Points, in no order, along strands that fork, close into loops and pass close to each other.
Two points are linked if the straight distance between their rows is under 43.9. Some points are linked to none.
K_536: [ 42  12  27  27   5  37  11 -10]
K_91: [ -9 -12  26 -32  37 -20   6  19]
K_393: [  4 -34  10 -29  -8 -17  12   7]
K_733: [-18  10 -25  -4 -48  11   1 -25]
K_441: [  8  12 -26 -37 -45   7 -22  21]
K_427: [-15 -15 -18 -18  24  10 -18   9]
K_900: [ 38   8  22  14  24  -3 -34 -22]
K_90: [ 47   3   5   4  12   7 -35 -25]
K_816: [ 14   9  19 -30 -25   9  -1  46]
K_298: [ -5   6  30  27  11  10  33 -30]
K_810: [ -6  11  12  34  23  -5  47 -19]
K_591: [ 12 -31   2 -36 -19   1  -1  14]
K_235: [ -6  36   6 -33 -16  -5  36   1]
K_934: [ 21 -18 -36  44 -26  -8  14 -25]
K_728: [ 18   4  38  26  12  29  16 -14]
K_6: [-15 -18   7 -18 -22 -49  -7  22]
K_875: [-30  30  32  16  18   2 -12 -14]
K_320: [ -7 -13  12 -32  47   2  14  14]
K_349: [ 18   9   9 -35 -11  10  19  32]
K_274: [-23  23 -32  12  36   3 -32  17]
K_207: [ -3  12 -19 -13  23  14  24   9]
K_75: [-19  38  20 -30 -15  -2  24  -9]
K_695: [-17   1 -26  15  38   3 -43  18]
K_456: [  3 -56 -31  20  18  15   0  -6]
K_63: [ 41  17  16  23 -14  41   0  -7]
K_118: [-12 -53 -19   4  25  -5  12 -14]
K_767: [  6  -4 -17 -38 -20   5 -13  19]
K_119: [-17  -6 -13  23 -43   7   2 -35]
K_583: [ -8  19  36  29  20   9 -15 -12]
K_525: [ -3  -9 -10 -10  42  18  23  12]
K_926: [ 34 -16   5  23 -29   6 -40 -31]
K_550: [-10  13 -36  23   2   3   1  -6]
K_516: [ 53  -2  -4   9  -8  10 -46 -26]
K_763: [ 10  10  34  29  26  -9 -18 -17]
K_523: [-10 -40  -2 -27   1 -32  14  -2]
K_957: [ -5   4  22  15 -16  26 -10 -24]
K_210: [ -8 -21  31 -10 -21 -33  29  29]
K_381: [-23   9  26  -6 -21  24  -2 -25]
K_750: [ 17 -18   7  29 -41  15 -29 -29]
K_122: [-14  29 -19 -15  17   7  10   9]
K_737: [ -7  20   3 -42  14  -4 -25  33]
K_804: [ -8  29 -15  39  27 -25  -8   0]
K_635: [-28  24  21 -21 -20   7   9 -19]
K_873: [  6  -5 -20  21  46  15  38   9]
K_61: [ -5 -23  39 -14 -28 -12  11  34]
K_469: [-14  17 -35 -26 -46   6 -12  -6]
K_388: [ -7 -23 -20 -13 -31 -52   7  26]
K_512: [  9  13  18  16 -21  45 -15 -15]
K_642: [  1  17  12  37  24 -30 -12 -18]
K_510: [  6 -12  30 -20 -36   4   0  42]
K_903: [-11 -45  -7 -17  25  -4  14  -8]
K_714: [ 27 -22 -49  42   0   0  11  -6]
K_177: [ -4  17 -13  31  28  -5  36  -5]
K_634: [-14 -11  23 -22 -14 -35 -24  32]
K_709: [ -2 -38 -25 -19  -1 -44  27   0]
K_535: [  7  32   5 -39  -6   1  27  24]
K_294: [-10   0  16 -33   3 -13 -29  33]
K_382: [  0 -12 -23  35 -35   0   7 -33]
K_899: [-19  33 -21  29  26 -15 -21   8]
K_876: [ 20 -38 -47  32   9  13  -1  -3]
K_631: [-19  35 -18 -26  16   1 -12  16]
K_587: [-32  29   5  17   8  -4   2 -16]

A fork is a point with three links, a tip a point with one. Leave the first point through the second and follow the links. Name the first fork or tip that comes.
K_810; K_177 -> K_525
K_733; K_469 -> K_523
K_631; K_737 -> K_388
K_763; K_900 -> K_750
K_274; K_899 -> K_763
K_535; K_349 -> K_210
K_804; K_899 -> K_695

A tip is a point with one link. Name the tips that can be reached along the links from each point below, in the order of the rows.
K_728 -> K_91, K_210, K_388
K_733 -> K_709
K_875 -> K_695, K_750, K_587

Name the points in between on the shortest way along the links from the first point to the second, in order.
K_90; K_899 -> K_900 K_763 K_642 K_804
K_388; K_207 -> K_6 K_634 K_294 K_737 K_631 K_122
K_75; K_210 -> K_235 K_535 K_349 K_816 K_510 K_61
K_441; K_709 -> K_767 K_591 K_393 K_523
K_873; K_298 -> K_177 K_810
K_714; K_709 -> K_876 K_456 K_118 K_903 K_523
